Points, in no order, along strands that fork and pass close to each other.
Points whose rows are less than 69 apart are linked; no others are. Some points are linked to none.
(563): [-31  10  44   5  25   0   7 -16   6 -54 -11   8  -1  -9  10  -4 -12   3
  -3 -15  -3]
(60): [ -5  11  25  25  20  -4  17   0 -28   0  32 -34   1  14   7   3  11   9
  -2 -17   1]
(937): [ 14 -12 -35  39 -12   8 -14 -30 -17 -12  24  -7  22 -22  14   2  -3   0
 -29 -12  17]
(694): [ -6 -27 -10   1  -2  21 -21   4  30  19  -6  16 -33  -8   5  32 -17   8
  -4   0  29]
(139): [  4 -20 -30 -10   8  22 -10  10  25  12 -27  16 -40   0  16  20  18   5
   4   8   1]
(355): [ 23   2   4 -13  -2  -9  -7  22  11  16  22 -13 -22  21  -2  11 -15   1
   8  18  30]
(915): [-15  12  49   0   8   2   7  14   9  -9 -12 -14  -5  17  26 -13   6 -23
  15  22 -30]
(68): [ 10 -12 -18   1  25   5  -9 -17 -10  23  20  32  -8   6  -4  38  -8   7
  12  -5  35]
(467): [ -5 -18  -2   4 -43  10  -1   7   7  32  -3  -7  17 -26 -19 -11  -4  -2
 -14  18  16]
(595): [  5   7 -15 -26   5  16   2  -3  19  35 -28   6 -56   0   3   2   4   7
   5   8 -17]
(342): [-23 -32  -2  10 -20  -3   1  22 -26  15 -10   8  28 -25 -20   3   1   4
  31   0  -8]
(791): [ 18 -15 -17  14  -5   4   5  17   8   8   1   6  -3 -25   1   8  23 -11
   9   7  44]
(919): [  7  -4 -16 -25 -29 -17 -26  11  -8 -10  13  -1  16  32  -2 -31 -21  -1
  -8  11 -30]
(634): [  3  14 -22  23  32  -7  -8 -39 -25  27  35  -5  30  25   2  30  10   7
 -30 -12 -20]
(162): [-15   6 -26 -35  -9 -34  28  12  -5 -17 -16  31  44 -21 -29  13   5  -3
  25   1  -9]
(413): [-17  15  36   1   6  -6  15   6  18 -35 -18 -10   0 -24   0 -34  -4   2
   7 -19  11]
(153): [  0 -17   7  26  -9  15   1  17 -22   9 -17  -9  17  -3   0   0  22   2
  33   1 -13]
(328): [-35 -30 -22   7  -7  -9 -12   2 -13   7  29  21   3 -31 -27  21 -31  -4
   6  -6  37]
(713): [ -5 -31 -10  22   2   2 -36   6 -22  -8  12  18  -2  20   1  15  -7   4
  26  -6 -10]
(480): [ -9 -11 -32 -14  -2  13  10 -30  -1 -28 -23  23  12 -12  -4  14   4  11
 -15 -16   7]
(115): [  9   6  27  31  19  -4  -8   4 -10  44  24 -26  20  16 -23  23  -7   9
  -3 -11 -28]
(550): [ 35  -4 -14  11   8  -3 -22  -1   6 -34  -3 -14 -36  -1   5 -26  21   1
  -1   8  26]
(778): [-19   6  -1 -34  -3 -13  16  30  17  -6  -9  12  10 -19 -14  -2 -12   1
   4  -3  21]
(150): [ 18   1   3  20 -21  11 -24 -33   0   0 -12 -17  -2  21   6 -17   3  14
 -29   8 -18]
(279): [-43  -4  27  -5   7   0  23  17 -13   3  -2  10  18   4  -6  26 -26   4
  34 -18 -14]
(189): [  8  -5 -10  45 -13   2  -1 -25 -29  -2  27 -23  34   0   2  -4  -1  12
 -16 -12  -9]
(3): [-14 -26 -21   4 -10  22 -10 -31  -2  -4  -8  19  10 -11  -2  22 -21  17
 -13 -11   4]
(393): [-43 -18   1  -7 -22   5  13   1  -1  24  25   9  12 -29 -29  28 -30   2
 -23  -4  30]
(246): [-33 -28 -27  28  -1  18 -13 -16 -16  22  19  33  10 -43 -18  36  -5 -14
   0  -4  30]
(626): [ 17   9   6 -14  -2 -29  -2   6 -10 -26  -6  -2   0  -4 -16 -50  15   3
  11  -7   4]
(621): [ 15   5  -4  16  13  11   1 -38 -14  21   9   5  21  18  -4  28  21  11
 -15  -1 -14]
(452): [ 18  20  37   4  30 -10  11   7   2 -37  14 -19 -21  11  18   5  34 -16
   2  15   8]
(36): [ 19  -4 -20  45  19   3  -9 -17 -18   6  32 -25  -8 -13  21  -3   5   7
 -16 -21  37]
(892): [  5   0 -40   8  18   0  -4 -11 -13  15  44  24   8 -16  12  28  -7 -11
 -15  -7  38]
(720): [ 32  -6  -8  18 -23  -8 -13 -32 -16  11  10 -18   4   0 -14 -32 -11  23
  -6  -4  30]
(524): [  8  30  23 -27  -3  -3   8 -27   5  28 -25  -2 -15  20  10 -19  32  -8
  -9  38 -45]
(695): [ 17  -3 -29  -7   3  -2  -4 -29 -13 -40 -19  21  12  -7  -5 -12  24   0
  -2 -11   1]
(333): [ -3  -6   2   7  -9  15 -13 -16  17 -12 -26 -13 -23   6  14 -18  -4  10
 -17   1 -15]
(242): [ -7  12  14 -22  19  22  15  -3  14  -8 -16  11  -8  13  15  23  14   0
   0   2   1]
(844): [  9  11 -32  34  29  -9 -15 -20 -17  32  48  -2   5  -8  28  13  -3   4
 -23  -9  33]
(532): [-12  31  16 -28  10 -23  21  -7 -13 -30  35  -3  18  31  -4  13 -14 -11
 -10  -4 -10]
(905): [ -2 -22   1  27 -21  19 -11   0  -2  43  -3   5  21 -10 -19  23   9   7
  -7   6  -1]
(610): [ -7 -12 -11 -17 -21  -2  -5  31   8  34 -23   5 -19  -5   0 -33 -23  -5
  10   3 -39]
(604): [ 14  11 -23  -2   7  -3 -11  30  29 -30 -18  17 -27 -15   7 -39  12  -3
  -4 -14 -29]
(427): [ 25   4 -11 -12 -18 -14   6  -3   0  -7   3 -12   6 -11 -16 -35  -3   6
 -10   0  38]
(395): [  6  18   1 -27 -26   4   8  -7   8  30 -22  -3   4  25   4 -24   3  -6
 -12  25 -46]
(112): [  4  15  39  -3 -10  -1   8   2  17  13 -11 -36  -6  16   7 -18  -2   1
  -2  17  -9]
(521): [  3   2   3   9  27  -4 -10  43  13 -40  23  10  -2   8   7  26   2 -14
  15  -9   8]
(74): [  9  -4  12  24 -11  -5 -16 -36 -27 -10  14 -25   3  13 -10 -24  -8  18
 -17 -13  -1]
(853): [-38 -18  -2  -3 -12 -11  14   8 -18  10   1  17  37 -10 -15  34 -24   3
  26  -4 -23]
(384): [ 24  -5 -13   3 -15   7 -13  17  12  11  35  -9  -1  13   9  23 -14 -12
 -25  21  26]
(291): [-17  -4  32   7   2   5 -10  -2  -6  19 -28  -2 -20   8  -3 -21  -6  10
  32  -3 -16]
(870): [-12  12 -38 -31  -2 -33  27 -15  -5 -34  -8  30  33   2 -21  33 -14  -9
   7  -9  -7]
(52): [  3   0  31  25   2   5   4  27  -8  -7 -25 -26  -4   2  22 -14  28 -13
  31  14 -17]
(46): [ 14   2  -8 -10 -14 -11 -13  25  -4  15 -14  -9 -34   6   6 -44   0 -17
  17   7 -50]
(349): [-21  -4  19 -16  -1   3  -8  11  12  48 -21   4 -29   5  -4 -20 -32  12
  19   0 -26]
(591): [ 11   9  -9 -21 -37  -3  -3  11  10  -6  -9 -13  18  15   9 -23 -12  -9
 -24  11 -25]
(528): [-31  -7  42  12   2  15  20  28   6  33 -13  -6   8 -10   0  16 -17   4
  21  -8   5]
(88): [ 32  -1  -8  -2  23   2  -4 -14  16 -22 -15  -5 -49  -5  -1  -1  32   3
  13  10  35]
(436): [ 14  13   1 -12 -10  13  12  -5  36 -24 -25 -17 -22 -10  14 -14   7  -2
 -37   1  15]
(889): [  3  23   7 -36  12  10  25   7  29  27 -29  -8 -42   0  10  -8  15  -9
   5  17 -15]
(318): [-15  20  -6 -37  -6 -29  23 -12  -5 -26  10   7  25  12 -20  19 -32   2
  -6  -9   0]
(678): [ 16   2  -1  -3  15   9  13  -2   5 -17 -28   8 -15  -1   9   1  43  -3
  20   4  11]
(888): [  2   3  22  45  16   6   0   3 -10  20  23 -38  11  16   8  21  11  13
  -8 -11 -19]
(461): [ 25 -14 -23  14  13  11 -25 -18 -19  13   8  23  13  22  -3  28   9   3
  16   5  -1]
(942): [ 28   9   5  23  15  -2  -3   1  -2 -45  13 -17  -3   8   9  -8  33 -10
  -6   4  11]
(262): [-22   1   6 -34 -17  -8  29  10  -2  22   8  11  18 -18 -29   9 -22  13
   6  -3  34]
(195): [-21   6  20  12  17  17  39 -10 -23   5  -8   0  23   5   4  29  28   7
  15 -18  -5]
(151): [  1  -4  20  -6   7  -4 -10   2  -3  -1  -2  -2 -27  12  -7 -11 -10  16
  17  -3  15]
(884): [  4 -14 -12  13  -3  16 -20   0  21  32  26  10 -13   1   4  46 -22  -5
 -28  11  23]
(454): [ 34 -12 -45  20  -1   8 -15 -17  -8 -34   7  12  18 -20  14  -2  16 -10
  -8  -3  24]
(800): [ -6  13 -12 -25   0  -8   5  27  29 -10 -22  19  -1 -35  -9 -33  -2  -2
  -3 -11  -7]
(369): [-18  11  24 -17  25   6   6 -19   1 -40  -7  15  -6  17  11  18  -2  -3
 -18  -3  -3]
(617): [  7   5  25  11 -25  11  19   2   9  17  -8 -29   9  -6  -4  -9   0   8
  -8   4  14]
(243): [-17  26  20 -31  -7 -14   8   7  27 -29 -14   3  14  -1   7 -44 -13 -20
 -14  -1 -39]
(661): [-12 -26 -13  -8  -3  -4 -39  29  -7  -7   0  17  -5  19  -1  -2 -29   4
  26  -2 -18]
(325): [ -6  -8  -8  28 -15  -4   2  -4 -22  34  30  -7  37 -11 -14  13  -2   3
  -8  -5   2]
(593): [ 25  15 -11 -12  -2  -8  -9  34  20  -7 -14  -8 -34  -9   5 -46  21 -13
   5  11 -23]
(64): [ 21 -12 -33 -18 -10  -4 -17  20  -7  -5  -2  20  17   3   2 -10  18 -11
   9  13  -7]
(145): [-14  22  24 -30  -1  -7  -1  28   2 -14  13  -6  18  33   8   5 -28 -13
   4  10 -22]
(289): [  0  26  30   7  35  -9  24  19  -1 -12  32 -24 -10  16   7   7  11  -3
   0 -10  22]
(365): [ 15  15  32   3   4 -17   6   9   6 -31 -21 -17 -25 -18  -6 -52  18   3
  16  -5  17]
(805): [ 11  18  10 -24   6   9  17 -16  24   0 -29 -11 -42   2  29 -14  29 -16
 -15  28 -36]
(654): [-23  20  35 -35   9  -1  11   4  14  11 -14   5  -2  29  19  -6  -9 -23
   6  15 -35]
(172): [-22 -32 -33   2  -9  -7  -3 -28 -13 -14   9  26  14 -33 -24  22 -34  13
  -4 -20  19]

Follow the links from the first point to the second, and from the first to the third. Name the last point that the two ways share.
(844) / (626) / (436) => (74)
(892) / (384) / (467) => (937)
(333) / (915) / (355) => (189)
(88) / (800) / (112) => (189)
(621) / (853) / (151) => (937)
(436) / (467) / (242) => (74)
(342) / (162) / (393) => (915)

A fork is a point with three links. Follow the links from the first point to the second and name the forks in between, in order.
(844) / (610) => (937), (328)
(36) / (452) => (937), (189), (74)
(593) / (246) => (328)
(610) / (189) => (328), (937)
(162) / (461) => (915), (189), (937)
(617) / (713) => (189), (937), (461)
(153) / (436) => (915), (189), (74)
